Each row is a point on a tangle of strands that fork and nearly touch. The rows are in no order.
Two points are linked if the straight distance between their rows is under 4.81. Some points are linked to none.
z_51: 0.11 0.15 0.93 3.05 3.39 -1.56 1.00 1.05 1.87 -1.52 -1.29 1.82 -0.30 -1.94 -2.16 0.31 1.12 -2.69 -1.54 -0.34 -0.73 -0.09
z_243: 3.60 -1.24 -1.65 2.44 -0.90 -1.07 0.71 1.23 2.49 1.74 3.31 -1.05 0.63 -0.64 -0.12 -1.71 2.02 0.19 0.97 0.18 -1.51 -2.20
z_91: -1.03 1.09 0.58 2.63 2.43 -2.40 0.47 4.07 -1.13 -1.82 1.63 -1.72 1.25 -0.59 2.75 1.85 0.51 -0.49 0.61 -1.53 1.87 -1.08
z_633: -0.41 -1.29 -0.47 0.70 1.97 -4.60 -0.07 2.71 1.39 -0.24 1.55 -0.06 0.86 -0.39 -0.58 -0.88 -0.51 0.95 0.29 -1.07 0.23 -1.22
z_513: -0.37 -0.09 1.85 1.45 2.20 0.62 -0.28 0.39 0.87 -0.45 -2.89 2.64 -1.92 -1.52 -1.77 0.12 -1.21 -1.60 -1.89 -0.37 -1.13 2.31
z_854: -0.02 -1.63 -1.74 -2.37 0.56 -4.36 -1.28 -0.09 1.23 0.51 0.93 -0.74 0.09 0.25 0.24 -0.78 1.38 2.40 1.89 -1.16 -1.15 -1.71
z_430: -0.95 1.68 1.07 2.18 0.00 1.01 0.44 1.98 -0.90 -1.52 -0.72 2.33 -0.52 -1.42 -0.37 0.66 -3.60 -2.63 -2.89 -0.76 0.82 1.83
z_794: 1.44 1.72 -1.45 -2.40 -1.90 0.47 -0.77 1.02 -2.30 -0.65 -0.54 2.05 -1.96 1.70 -0.62 2.94 -0.80 -2.78 0.56 1.30 0.79 -1.16
z_673: -2.40 2.70 -0.30 -0.52 -0.54 2.37 0.48 1.88 -1.73 -0.26 -0.19 -0.44 -1.95 -0.28 4.51 0.92 -4.81 -0.04 -2.92 -0.79 0.42 2.48
z_777: 2.32 -0.20 0.13 -1.50 -0.91 2.44 -1.24 1.31 0.54 2.58 0.11 -2.01 -1.28 1.16 1.90 0.16 1.68 3.02 2.53 0.58 -1.32 -0.23
z_703: -1.35 1.51 1.06 -2.36 -1.37 2.83 -0.60 -0.65 -1.14 1.52 -1.65 0.78 -2.06 0.68 1.63 -0.06 -4.41 -0.67 -1.41 0.46 -0.74 3.13
z_458: -0.93 -2.21 0.31 0.58 3.52 -2.43 -0.63 1.91 1.10 2.42 -2.45 0.42 -1.33 -0.71 0.98 -1.41 -4.12 1.25 0.03 -0.89 -0.89 1.17
z_704: -0.15 2.44 -0.25 -1.56 0.97 1.59 -0.68 2.67 -1.62 -1.17 1.51 -2.12 -2.37 0.78 2.08 3.29 1.79 1.41 1.79 -1.34 0.99 -1.06
z_551: -2.23 -0.88 0.87 -0.51 0.40 -1.06 -0.49 -1.48 -0.12 0.56 -0.74 -0.99 1.98 0.22 1.35 -0.58 0.85 1.38 1.47 0.26 0.22 -0.33
z_798: 1.42 -0.21 -0.35 1.65 1.53 -1.65 -0.55 3.85 1.14 0.35 0.86 -0.65 -0.93 -0.53 1.53 0.77 0.86 0.55 1.69 -0.10 -0.16 -0.88
z_218: -2.30 0.98 2.19 -1.20 -1.96 3.25 -0.17 -1.20 -1.42 1.05 -0.87 0.08 0.14 0.18 2.08 -0.69 -4.66 0.09 -1.76 0.30 -0.09 3.21
z_249: -3.51 -0.36 3.23 0.39 -1.44 3.15 0.38 -2.15 -1.29 0.94 -0.35 -0.39 2.21 -0.46 2.36 -1.50 -3.81 0.48 -1.87 0.52 0.66 2.64
z_558: 0.62 2.31 -1.45 -1.86 -3.02 2.64 -0.17 0.40 -3.35 0.82 0.14 -1.45 -0.31 2.44 3.00 1.40 -2.81 -2.05 0.31 1.54 2.13 -0.34
z_687: 2.27 0.02 0.22 0.84 1.95 -1.15 -0.83 2.80 1.06 0.11 -0.49 0.41 -2.05 -0.05 0.78 1.58 1.66 0.73 1.36 -0.08 -1.25 -0.81
z_442: 0.96 0.44 0.60 -0.74 -3.94 3.71 0.26 0.12 -1.12 0.62 0.65 -0.63 0.72 0.55 -0.21 -0.85 -2.37 0.13 -0.73 0.88 0.84 1.09
z_850: 3.39 -1.04 -0.62 2.21 1.37 -0.24 0.49 0.87 3.08 0.92 -0.83 0.83 -1.38 -1.21 -2.20 -0.85 1.98 -0.93 -0.20 0.33 -1.75 -0.68
z_375: 2.34 -3.77 -1.06 1.61 0.67 0.37 0.32 -2.07 3.12 2.65 -1.77 -0.11 0.31 -0.05 -1.92 -3.88 -0.19 0.57 -0.73 0.88 -0.98 0.34
z_373: -4.49 0.95 1.80 -1.28 2.45 -1.42 -0.28 -2.21 -1.35 -1.65 -1.10 -0.42 1.53 -0.40 0.77 1.82 1.24 -0.49 0.46 -0.57 0.33 0.65
z_252: -1.34 -3.53 -0.14 -0.25 1.17 -1.35 -0.89 -2.45 1.90 2.16 -1.86 0.09 0.84 0.33 -0.59 -3.23 -1.60 1.76 -0.16 0.65 -0.69 0.03
z_331: -0.44 3.26 -1.00 -2.39 0.16 2.88 -0.06 2.77 -2.22 -0.07 2.05 -2.77 -3.21 1.29 2.55 3.03 0.48 1.46 1.38 -1.30 1.73 -0.62
z_987: -1.57 2.60 -0.99 -1.01 -2.15 2.56 0.11 1.40 -2.56 0.61 -0.17 -1.21 -1.06 0.74 4.36 0.83 -5.36 -1.05 -2.13 -0.15 1.36 1.77
z_727: 1.12 -0.90 -1.10 2.02 0.77 -3.82 0.69 -1.53 1.94 -1.18 1.00 0.03 1.03 -0.48 -1.27 -1.18 3.19 -0.98 0.10 -0.62 -0.59 -1.73
z_127: 1.06 -0.75 1.02 -1.91 0.57 2.03 -1.13 -0.45 0.93 1.72 -2.98 0.20 -2.19 0.26 -0.35 -0.14 0.70 1.84 0.87 0.87 -2.10 1.44
z_387: 0.23 1.32 0.11 -2.56 -2.44 2.09 -0.91 -0.70 -1.55 1.39 -2.17 0.77 -1.91 2.09 0.81 0.26 -4.09 -1.98 -0.79 1.60 -0.12 1.64
z_752: 4.11 -1.34 -0.92 2.34 -1.34 0.84 0.81 0.32 2.28 2.05 1.88 -1.19 1.00 -0.55 -0.18 -1.98 1.88 0.63 0.64 0.80 -1.18 -1.10
z_584: 0.67 -0.62 0.51 -2.40 0.97 0.11 -1.16 -1.76 1.02 0.66 -2.70 0.77 -1.90 0.52 -0.95 0.44 2.54 1.05 1.39 0.23 -2.15 0.47
z_413: -0.57 -0.51 0.18 3.67 2.70 -2.18 1.36 -0.48 2.40 -1.21 -0.42 1.12 1.48 -1.46 -2.08 -1.03 1.59 -2.55 -1.83 -0.05 -0.31 -0.87
z_829: 3.84 0.08 -1.46 -2.46 -4.35 1.40 0.32 -1.08 -0.40 -0.09 0.51 1.72 -1.29 1.28 -2.98 -0.28 1.07 -0.94 -0.02 1.35 -0.77 -0.59
z_778: -0.44 -2.01 0.32 1.14 1.06 0.23 -0.23 -4.88 2.41 -1.84 -3.13 2.51 0.48 -0.46 -3.60 -1.74 1.64 -1.61 -2.82 0.08 -0.29 0.97
z_209: -1.82 -1.69 0.95 -0.45 2.14 -1.86 -0.67 -2.31 1.40 -0.41 -3.43 0.74 0.12 0.19 -0.71 -0.73 1.31 0.02 -0.18 0.36 -0.74 0.33
z_596: -0.04 -0.81 0.93 4.56 -1.65 1.30 2.28 -0.47 0.79 0.75 2.46 -1.52 4.70 -1.57 -0.10 -2.29 0.34 -0.40 -1.22 1.01 0.79 -0.49
z_153: 0.46 0.72 1.06 2.37 2.77 -0.38 0.47 1.87 1.04 -1.25 -1.62 2.58 -2.05 -1.69 -2.37 1.08 0.12 -1.95 -1.34 -0.32 -0.72 0.89
z_222: -3.77 -0.36 0.16 1.12 1.97 -4.84 0.54 0.39 -1.23 -2.03 1.76 -1.39 4.11 -0.28 1.23 0.16 0.34 0.08 0.65 -0.97 1.64 -1.40
z_289: -0.79 1.53 0.65 1.27 -3.41 3.54 0.95 1.06 -2.53 -0.57 3.04 -2.43 3.07 -0.23 1.63 0.26 -1.84 0.35 -0.58 -0.26 2.63 0.18
z_956: 0.06 -1.70 -0.17 2.76 1.02 -2.14 0.63 0.25 2.04 1.05 0.38 -0.50 2.05 -0.95 -0.60 -2.18 0.21 0.02 -0.32 0.29 0.10 -1.00
z_147: 3.03 -2.07 0.11 1.74 -2.05 2.12 0.87 -0.79 1.66 2.43 0.38 -1.17 1.38 -0.52 -0.50 -2.74 1.08 1.54 -0.01 1.28 -0.71 0.31
z_390: -0.74 -1.49 1.00 1.56 2.67 -0.58 -0.33 1.65 0.48 3.12 -2.39 -0.33 -0.58 -0.82 2.67 -1.61 -3.79 1.53 -0.36 -0.19 -0.73 2.00
z_283: 1.55 -1.41 -1.67 -1.24 0.29 -2.84 -1.32 1.35 1.25 0.80 1.78 -1.36 -0.42 0.71 1.22 -0.04 1.86 2.35 2.48 -0.67 -1.02 -1.79
z_750: 0.13 1.63 0.36 3.44 1.42 -0.75 1.23 3.81 -0.73 -2.22 3.37 -1.75 1.43 -1.23 1.18 1.90 1.61 -1.09 0.29 -1.24 1.32 -1.41
z_409: -0.87 2.45 -0.85 -2.12 -2.66 3.62 -0.06 0.99 -3.05 0.22 2.78 -3.87 -0.11 1.58 2.56 1.50 -1.40 0.96 0.59 -0.43 2.61 -0.68
z_497: -1.47 -2.77 -0.89 -0.27 1.48 -3.71 -0.33 -1.72 1.62 0.67 -0.68 0.08 1.46 0.32 -1.15 -2.64 -0.50 1.83 0.14 -0.26 -0.08 -0.91
z_502: 1.50 1.29 -0.50 -3.19 -0.54 1.31 -0.83 0.57 -0.77 -0.39 1.18 0.04 -2.82 1.13 0.01 2.88 3.27 1.76 2.52 -0.32 -0.82 -0.69
z_833: -0.76 -0.54 0.87 4.81 0.06 0.90 2.21 -1.39 1.34 0.11 1.36 -0.51 3.63 -1.75 -1.39 -2.50 0.28 -1.74 -2.14 0.83 0.68 -0.50
z_224: 0.53 2.39 0.04 -0.16 -1.49 2.77 -0.14 2.83 -1.96 -0.74 1.20 -0.33 -0.98 -0.07 1.21 1.22 -2.22 0.02 -0.61 -0.41 1.22 0.44
z_489: 4.49 -0.08 -1.11 -0.80 -2.90 1.69 0.48 -0.94 1.20 -0.15 0.72 1.91 -2.13 -0.04 -3.73 -0.10 2.48 -0.25 -0.16 0.79 -1.52 -0.17
z_550: 0.93 1.72 0.01 0.10 1.77 1.66 -0.28 4.04 -0.39 0.93 0.00 -1.98 -2.71 0.74 4.24 1.43 -0.19 2.11 1.35 -1.30 0.39 0.13
z_89: 1.30 0.88 0.18 0.62 -1.05 0.86 -0.19 1.18 -0.11 -0.27 -2.26 3.72 -2.49 -0.53 -2.29 0.12 -3.73 -3.77 -2.41 1.10 -0.09 0.99
z_317: -1.42 1.81 -0.13 -0.44 -2.30 0.61 -0.03 0.27 -3.25 -1.78 0.97 -0.20 1.68 0.16 0.17 1.88 -2.35 -2.39 -0.66 0.13 2.06 -0.05
z_357: 0.91 1.84 -1.09 -4.68 -2.14 2.77 -0.75 -0.63 -1.08 0.37 1.96 -1.34 -1.32 1.93 0.09 2.27 1.98 1.61 2.16 0.28 -0.22 -0.48
z_976: 1.13 0.85 0.02 2.42 0.13 -0.74 0.59 1.78 -0.33 -1.59 2.75 -0.91 1.66 -0.85 0.45 1.33 2.88 -0.24 0.81 -0.92 0.82 -1.41
z_349: -1.18 3.04 -0.05 -2.42 0.66 0.80 -0.26 1.80 -1.61 -0.61 -1.86 1.81 -3.59 0.51 0.98 2.29 -3.08 -1.17 -1.19 -0.72 -0.39 2.23
z_244: -0.91 -2.02 -1.19 -1.44 0.25 -4.34 -0.26 -1.20 1.20 -0.04 1.40 -0.45 1.47 0.04 -0.24 -1.73 1.03 2.62 1.07 -1.32 -0.19 -1.91
z_449: 2.49 -1.43 -2.09 2.33 0.42 -2.56 1.24 1.44 3.32 1.70 3.68 -0.49 0.68 -1.31 -1.39 -2.67 -0.16 0.02 0.20 -0.67 -1.38 -2.28
z_334: -0.21 2.14 0.43 -3.82 1.70 0.69 -1.09 0.31 -0.35 -0.44 -1.96 1.59 -3.89 0.72 -0.72 3.09 1.10 0.17 1.20 -0.19 -1.66 0.93
z_503: -0.88 -2.51 -0.76 -0.71 2.89 -3.13 -0.26 1.61 1.86 1.01 0.28 0.56 -0.52 -1.06 -2.29 -2.19 -2.12 3.30 -0.29 -1.99 -0.79 -0.25
z_358: 1.15 1.31 -0.02 -1.33 0.17 3.00 -0.84 2.57 -0.31 1.84 0.73 -2.28 -2.26 1.09 2.83 1.05 0.69 2.62 1.82 -0.09 0.07 -0.09
z_524: 3.82 -1.30 -1.95 0.62 -0.44 -1.66 -0.89 2.13 2.05 1.47 2.59 -1.09 -1.02 0.10 0.70 -0.34 2.39 1.50 2.16 -0.33 -1.47 -1.83
z_280: 0.19 0.73 -0.17 0.50 0.08 -0.32 0.09 0.88 -1.08 -1.99 1.90 -1.24 1.18 -0.52 0.79 1.95 3.12 0.62 1.67 -0.70 0.78 -1.16
z_786: -4.89 -0.61 2.00 0.39 3.43 -3.13 -0.21 -2.61 -0.65 -1.98 -2.65 0.59 1.63 -0.11 0.48 0.21 0.58 -1.10 -0.26 -0.39 0.42 0.54
z_990: 1.47 2.41 -2.50 -0.53 -1.18 0.10 0.10 2.64 -2.93 -2.90 3.46 0.16 -1.09 0.64 -0.66 3.82 0.79 -2.16 0.55 -0.43 2.46 -2.32
z_94: 3.70 0.17 -1.06 -0.82 -3.93 2.58 1.02 -0.85 -0.58 -0.58 3.17 -0.18 -0.02 0.31 -1.52 0.51 2.63 0.86 0.70 0.20 -0.41 -0.93
z_386: -0.80 1.63 0.75 -2.82 0.68 1.05 -0.96 0.37 -0.67 -0.46 -2.20 2.18 -2.88 0.61 -0.78 2.05 -1.08 -0.57 -0.12 -0.13 -0.84 1.54
z_766: -0.27 0.58 1.40 0.28 0.55 1.83 -0.22 1.31 -0.49 1.04 -1.10 -0.65 -0.23 -0.22 2.35 0.24 -1.15 1.60 0.50 -0.16 -0.21 1.39
z_670: -0.51 2.50 1.17 2.74 1.57 0.43 0.92 3.76 -0.67 -1.53 0.05 1.20 -0.63 -1.59 0.62 1.51 -1.75 -1.37 -1.84 -1.41 0.81 1.27
z_482: 1.38 -1.80 -0.96 -2.51 -1.33 -1.06 -1.00 -2.17 1.14 2.21 -0.02 -1.58 0.89 1.35 0.92 -1.52 2.83 3.03 2.83 0.48 -1.57 -1.06
z_574: -2.38 -1.14 -0.84 1.19 1.55 -5.81 0.81 -0.53 0.00 -2.14 1.96 -0.52 3.06 -0.78 -0.40 -0.69 1.59 -0.19 0.21 -1.08 1.10 -2.09
z_188: 0.85 -0.05 1.11 -0.03 0.05 1.80 -0.51 0.66 0.89 -0.20 -3.13 3.58 -3.34 -0.63 -2.57 -0.04 -2.58 -1.53 -2.21 0.12 -0.87 2.22
z_772: 0.17 1.18 0.81 -0.77 2.81 -0.74 -0.90 2.79 0.01 -0.15 -1.53 0.13 -2.42 0.33 1.42 2.26 0.77 0.72 1.57 -0.95 -0.66 0.54
z_192: 1.90 1.20 -0.84 -2.92 -3.25 3.61 -0.16 -0.19 -1.76 -0.03 2.88 -1.97 -0.15 1.46 0.55 1.30 1.56 2.21 1.92 0.39 0.66 -1.02
z_141: 2.21 0.61 -0.67 -0.83 -3.74 3.06 0.41 0.31 -1.15 -0.68 3.21 -1.27 0.86 0.57 0.05 0.78 1.88 1.52 1.12 0.38 0.32 -0.92
z_217: 1.77 0.80 -0.75 -2.28 -1.01 0.13 -0.90 -0.16 -0.07 -0.88 -2.47 3.74 -3.37 0.86 -3.38 1.26 -0.30 -2.29 -0.41 1.29 -0.30 0.27
z_36: -3.85 -1.81 1.79 0.31 3.30 -1.77 -0.90 -3.08 0.12 -1.01 -3.24 1.15 0.65 -0.04 0.01 -0.56 -0.16 -0.64 -0.88 0.14 0.22 1.17
z_295: -1.49 -1.04 1.33 -0.97 -0.74 1.53 -0.52 -2.96 0.48 -1.00 -2.29 1.89 0.10 -0.56 -2.12 -0.80 -0.70 -0.95 -1.86 0.53 -0.17 1.70
z_993: 1.33 0.63 -0.43 -1.46 -0.17 -0.62 -0.45 -0.52 0.12 -2.21 -2.02 3.70 -2.53 -0.24 -4.12 2.13 0.88 -2.33 -1.02 0.65 -0.75 -0.02
z_45: -3.00 -2.78 -0.56 0.14 -0.63 -3.19 0.54 -2.46 0.35 0.79 1.66 -1.09 4.00 0.50 0.34 -3.18 -0.97 2.76 -0.05 0.13 1.01 -1.38
z_717: -3.50 -0.08 2.38 1.28 -1.43 1.84 0.66 -2.14 -1.68 -0.51 0.04 -0.22 3.28 -1.02 0.97 -1.05 -2.52 -0.33 -1.74 0.08 1.42 1.69
z_749: -3.96 -1.44 2.31 2.86 -1.04 1.02 1.13 -3.09 -1.38 -0.90 0.90 -0.65 5.03 -1.07 0.61 -1.65 -1.11 0.11 -1.28 0.71 2.01 0.87
z_267: 0.38 1.68 0.17 1.91 -0.56 0.35 0.30 2.58 -0.52 -1.05 -1.21 3.38 -1.99 -1.08 -1.02 1.05 -4.23 -4.16 -3.03 0.16 0.67 1.50
z_845: 0.64 2.24 -2.09 -1.54 -2.35 2.46 -0.42 -0.40 -4.40 1.12 -0.02 -2.07 -0.30 3.18 2.83 2.72 -1.10 -3.15 0.76 1.96 2.72 -0.94
z_765: -1.15 0.60 0.87 -3.35 -0.46 1.53 -0.90 -2.37 0.32 1.47 -0.66 -1.67 0.42 0.96 0.85 0.59 1.98 2.01 2.54 0.57 -1.48 0.81
z_626: 1.99 0.11 -0.43 -3.27 -2.35 1.33 -0.83 -0.93 -0.22 0.03 -2.65 2.83 -2.97 1.19 -2.82 0.50 -1.08 -1.72 -0.21 1.70 -0.95 0.19
z_17: -1.07 3.13 -1.89 -1.78 -2.48 2.49 0.02 0.62 -3.35 1.44 0.25 -1.75 -1.60 1.99 4.31 1.36 -4.36 -2.16 -0.93 0.64 1.93 0.94
z_892: -2.82 -1.70 0.46 0.89 3.86 -4.75 -0.25 1.03 1.33 -0.20 -1.29 1.19 0.32 -0.55 -0.73 -1.53 -2.19 0.45 -0.73 -1.05 0.41 -0.37
z_287: 1.05 2.17 -1.90 -0.93 -1.49 -0.05 -0.37 1.66 -2.90 -2.40 1.28 1.23 -0.95 0.74 -1.02 3.46 0.25 -2.61 0.08 0.03 1.74 -1.56
z_840: 2.56 -0.76 -1.52 1.57 0.72 -2.46 0.59 -2.52 2.04 -1.25 0.25 1.09 -0.73 -0.47 -2.21 -0.78 4.77 -1.22 -0.06 -0.91 -1.42 -1.49
z_351: 0.99 1.91 -0.15 -4.04 1.07 1.28 -1.22 0.77 -0.33 -0.07 -0.31 0.30 -3.92 1.64 -0.07 3.19 2.19 0.99 2.49 -0.22 -1.40 0.31
z_994: -0.29 -0.67 -1.65 2.38 0.75 -5.15 1.35 -1.14 0.95 -1.57 3.06 -0.25 2.57 -1.17 -0.92 -1.40 2.55 -1.36 -0.07 -1.22 0.21 -2.47
z_21: -2.40 -2.04 -0.70 0.96 -0.71 -3.40 0.82 -2.59 -0.20 -0.40 1.72 -1.24 4.41 -0.24 0.68 -2.53 1.01 1.18 0.31 -0.01 1.32 -1.40
z_156: -2.03 1.44 0.85 -1.81 3.66 -2.29 -0.88 1.15 -0.23 0.08 -1.54 -0.91 -1.42 0.97 2.28 1.90 0.95 0.68 2.03 -0.99 -0.69 0.47
z_27: 0.65 0.08 -0.48 -0.15 -2.93 0.27 -0.46 -1.48 -1.07 -1.04 -1.82 2.25 -0.19 0.66 -2.50 0.64 -2.13 -4.39 -1.53 2.25 1.02 0.09
z_73: -1.01 1.59 -0.03 -4.37 -1.63 1.85 -0.76 -2.37 -1.54 0.15 1.10 -1.45 0.28 1.13 0.00 1.84 1.61 0.97 1.88 0.31 -0.40 0.45
z_102: -0.71 -0.99 0.28 -3.53 -0.18 -0.33 -1.37 -2.09 0.86 2.70 -0.95 -1.84 0.10 1.40 1.82 -0.82 1.72 2.56 2.95 0.54 -1.50 0.37
z_13: 1.07 -1.70 -0.26 1.22 -0.27 1.16 0.68 -4.29 2.13 -0.92 -1.74 1.62 0.68 -0.41 -3.37 -2.37 2.35 -0.79 -2.32 0.09 -0.57 0.55
z_454: -0.13 2.95 -1.31 -2.61 -2.32 3.42 -0.14 1.57 -2.61 0.34 2.13 -2.30 -2.09 1.76 2.11 1.85 -1.20 0.84 0.98 -0.13 1.89 -0.78
z_802: -3.35 -0.77 1.43 2.59 -0.64 0.09 1.63 -3.23 -1.38 -1.86 1.32 -0.53 5.32 -1.50 -0.22 -1.00 0.73 -0.73 -1.27 0.15 1.70 0.06
z_741: -2.22 -1.08 0.48 2.28 -0.08 -1.87 0.89 -2.63 -0.70 -1.07 1.15 -1.17 4.71 -0.78 0.80 -0.99 1.83 0.53 0.27 0.16 1.17 -0.75
z_212: 2.09 -2.24 0.12 -1.57 -2.39 0.59 0.13 -4.07 0.79 1.66 -0.60 -1.26 1.25 0.84 -0.18 -2.50 3.48 2.31 1.35 0.65 -1.40 -0.30
z_44: -0.17 -0.20 0.64 4.64 1.71 -0.29 2.23 -0.71 2.20 -0.45 0.79 0.38 2.30 -2.00 -1.93 -2.02 0.49 -2.51 -2.13 0.37 -0.30 -1.00
z_325: 0.35 1.60 -0.58 -0.72 1.52 -0.43 -0.66 2.29 -1.07 -2.02 1.43 -0.83 -1.34 0.37 1.36 3.53 3.44 0.69 2.25 -0.99 0.14 -1.32
z_200: 0.92 0.44 -0.16 -3.58 -2.76 1.67 -1.51 -1.57 -0.98 1.28 -2.84 1.62 -2.22 2.37 -0.92 0.24 -2.48 -2.36 -0.20 2.15 -0.71 1.17
z_247: -2.74 -2.49 0.93 2.26 0.33 -1.08 -0.04 -0.82 0.20 2.30 -0.20 -0.94 3.12 0.08 1.36 -3.45 -2.98 1.75 -0.28 0.81 0.95 0.36
z_575: -0.27 0.72 0.78 1.65 -3.07 2.87 1.12 0.18 -1.38 -0.67 2.60 -1.29 3.95 -1.03 0.27 -0.38 -0.93 -0.08 -0.84 0.33 1.61 0.34
z_87: 2.25 -2.64 -0.59 2.18 -0.22 0.04 0.44 -3.91 2.75 1.11 -1.26 0.34 1.37 -0.02 -2.09 -3.63 1.89 -0.04 -1.22 0.50 -0.88 0.05
z_700: 2.34 -0.24 0.28 1.53 0.73 0.19 0.23 1.42 1.63 -0.28 -0.30 0.91 -1.24 -0.87 -1.48 0.78 2.19 -0.02 0.43 0.41 -1.13 -0.27
z_294: -1.32 3.45 -0.21 -1.17 0.58 1.74 0.23 2.64 -1.65 -0.64 -0.86 0.56 -3.04 0.27 3.08 1.66 -3.17 -0.15 -1.50 -1.34 -0.04 2.18
z_602: -2.01 1.89 0.39 -0.97 -2.15 3.20 -0.08 0.45 -3.03 -0.54 2.25 -3.02 1.78 0.18 2.29 1.35 -0.78 0.97 0.57 -0.83 2.08 0.17
z_471: -0.70 -1.54 1.89 2.49 1.98 0.94 0.14 0.76 0.54 1.93 -2.40 0.14 -0.06 -1.26 1.91 -1.67 -3.40 0.52 -0.95 0.18 -0.19 2.46
z_533: 3.25 0.75 -1.85 -2.46 -2.97 0.76 -0.12 0.44 -1.28 -0.62 0.58 2.43 -1.87 1.42 -2.42 1.80 0.82 -1.83 0.37 1.39 0.12 -1.35
z_729: -3.48 -3.07 0.07 1.09 0.23 -2.50 -0.18 -1.28 0.49 1.55 0.84 -0.78 3.65 0.23 0.49 -3.56 -2.68 2.72 -0.21 0.36 0.71 -0.58
z_300: 1.34 2.35 -1.45 0.90 -0.84 0.65 0.65 3.30 -2.37 -3.35 4.82 -0.77 -0.20 -0.48 -0.31 3.61 1.85 -0.85 0.16 -1.03 1.95 -2.12
z_59: -3.99 2.34 1.34 -2.42 2.79 -1.37 -0.53 -0.71 -1.28 -0.98 -1.26 -0.89 -0.43 0.49 1.31 2.52 0.97 -0.39 0.85 -1.07 -0.42 1.26
z_165: 2.72 0.29 0.90 -1.70 -0.23 3.32 -0.65 1.33 0.57 1.97 -1.32 -0.21 -2.31 0.71 0.22 0.23 0.24 2.08 1.58 0.58 -1.65 1.07
z_928: 2.27 0.18 -0.69 0.59 0.23 -0.80 0.63 -2.27 1.67 -1.97 -0.40 1.95 -1.27 -0.80 -3.38 0.29 4.30 -1.23 -0.43 -0.36 -1.46 -0.68
z_675: 1.34 0.13 -0.29 -0.55 0.15 -0.36 0.18 -1.42 0.84 -2.65 -1.62 3.10 -1.86 -0.69 -4.02 1.36 3.09 -1.46 -0.72 -0.17 -0.85 -0.26
z_199: -1.56 -0.81 0.58 1.29 2.80 -4.38 -0.13 1.66 0.57 -0.52 -0.42 0.16 0.95 -0.50 0.39 -0.26 -0.14 0.02 0.30 -0.34 0.34 -1.01
z_812: 4.21 -2.54 -1.51 2.16 1.09 0.09 0.71 -0.46 3.86 2.30 -0.58 0.09 -1.00 -1.01 -2.62 -2.90 0.80 -0.29 -0.67 0.93 -2.04 -0.50
z_559: 1.16 -2.79 0.86 0.03 -1.83 1.54 0.17 -3.20 1.37 2.06 -0.62 -1.07 1.86 0.20 -0.42 -2.86 1.60 1.93 0.32 1.15 -0.87 0.34
z_515: -1.41 -1.78 2.10 2.46 0.46 0.88 0.31 -0.60 0.43 1.71 -1.24 -0.39 2.09 -0.51 1.52 -1.83 -1.97 1.00 -0.45 0.58 0.49 1.35
z_115: 0.31 -0.58 1.58 3.13 -1.99 2.41 1.23 0.56 0.09 0.84 1.85 -1.66 3.91 -0.83 1.25 -1.31 -0.12 0.85 -0.22 0.34 1.03 0.36
z_112: 1.03 -4.20 -0.52 0.99 1.68 -0.37 -0.88 -2.09 2.54 2.38 -3.23 0.48 -0.21 0.05 -1.56 -3.81 -1.59 1.13 -0.74 0.98 -0.93 0.78
z_197: -3.05 0.63 1.03 1.92 2.83 -3.98 0.58 1.99 -1.43 -2.21 0.71 -1.64 2.86 -0.70 2.41 1.22 0.33 -0.51 0.42 -1.16 1.79 -0.66
z_544: 0.22 -1.55 0.17 -1.33 1.78 -1.58 -1.10 -2.29 1.42 -0.12 -3.56 1.27 -0.94 -0.08 -1.34 -0.38 2.49 0.30 0.37 0.32 -1.56 0.28
z_479: 4.36 -0.19 -1.10 0.91 -1.19 0.90 0.95 -1.83 2.27 -0.38 0.48 1.90 -1.98 -0.95 -3.65 -0.69 3.51 -1.11 -0.42 -0.08 -1.95 -0.34
z_160: 0.82 -1.38 -1.37 1.22 1.75 -4.10 0.62 3.14 2.73 0.63 3.27 0.11 -0.20 -1.51 -1.86 -1.71 -0.42 1.12 -0.22 -1.43 -0.73 -2.25
z_371: -2.06 -2.66 0.07 0.36 3.23 -3.81 -0.37 1.33 0.98 1.32 -1.44 0.60 -0.38 -0.54 -0.44 -2.09 -3.32 1.88 -0.31 -1.09 -0.23 0.30
z_864: -4.37 2.18 1.87 -1.76 0.92 -0.36 -0.33 -1.53 -1.83 -1.70 -1.46 1.32 -0.41 -0.35 0.99 1.91 -2.93 -2.13 -1.67 -1.19 0.06 2.37

A fork is a point with three links. Follow the links from the first point to the second and name the forks in between, in order.
z_524 / z_156 => z_375 z_687
z_209 / z_13 => z_687 z_375
z_854 / z_45 => z_243 z_371
z_994 / z_200 => z_928
z_892 / z_482 => z_243
z_212 / z_673 => z_357
z_700 / z_892 => z_375 z_243
z_156 / z_160 => z_687 z_375 z_243

A fork is a point with three links, a tip a point with one. Leave the first point through the second and follow the links. Name the first fork or tip that comes.
z_749 / z_802 => z_371
z_596 / z_833 => z_670
z_331 / z_704 => z_928
z_765 / z_102 => z_243
z_358 / z_777 => z_687
z_349 / z_294 => z_845
z_59 / z_373 => z_550

Follow the links from the first point to the second, and from the first to the third. Name the last point that the two ways share.
z_559 / z_515 / z_497 => z_243
z_458 / z_244 / z_357 => z_243
z_794 / z_717 / z_727 => z_928
z_280 / z_626 / z_533 => z_928
z_13 / z_772 / z_482 => z_375
z_94 / z_449 / z_845 => z_357
z_334 / z_94 / z_244 => z_357
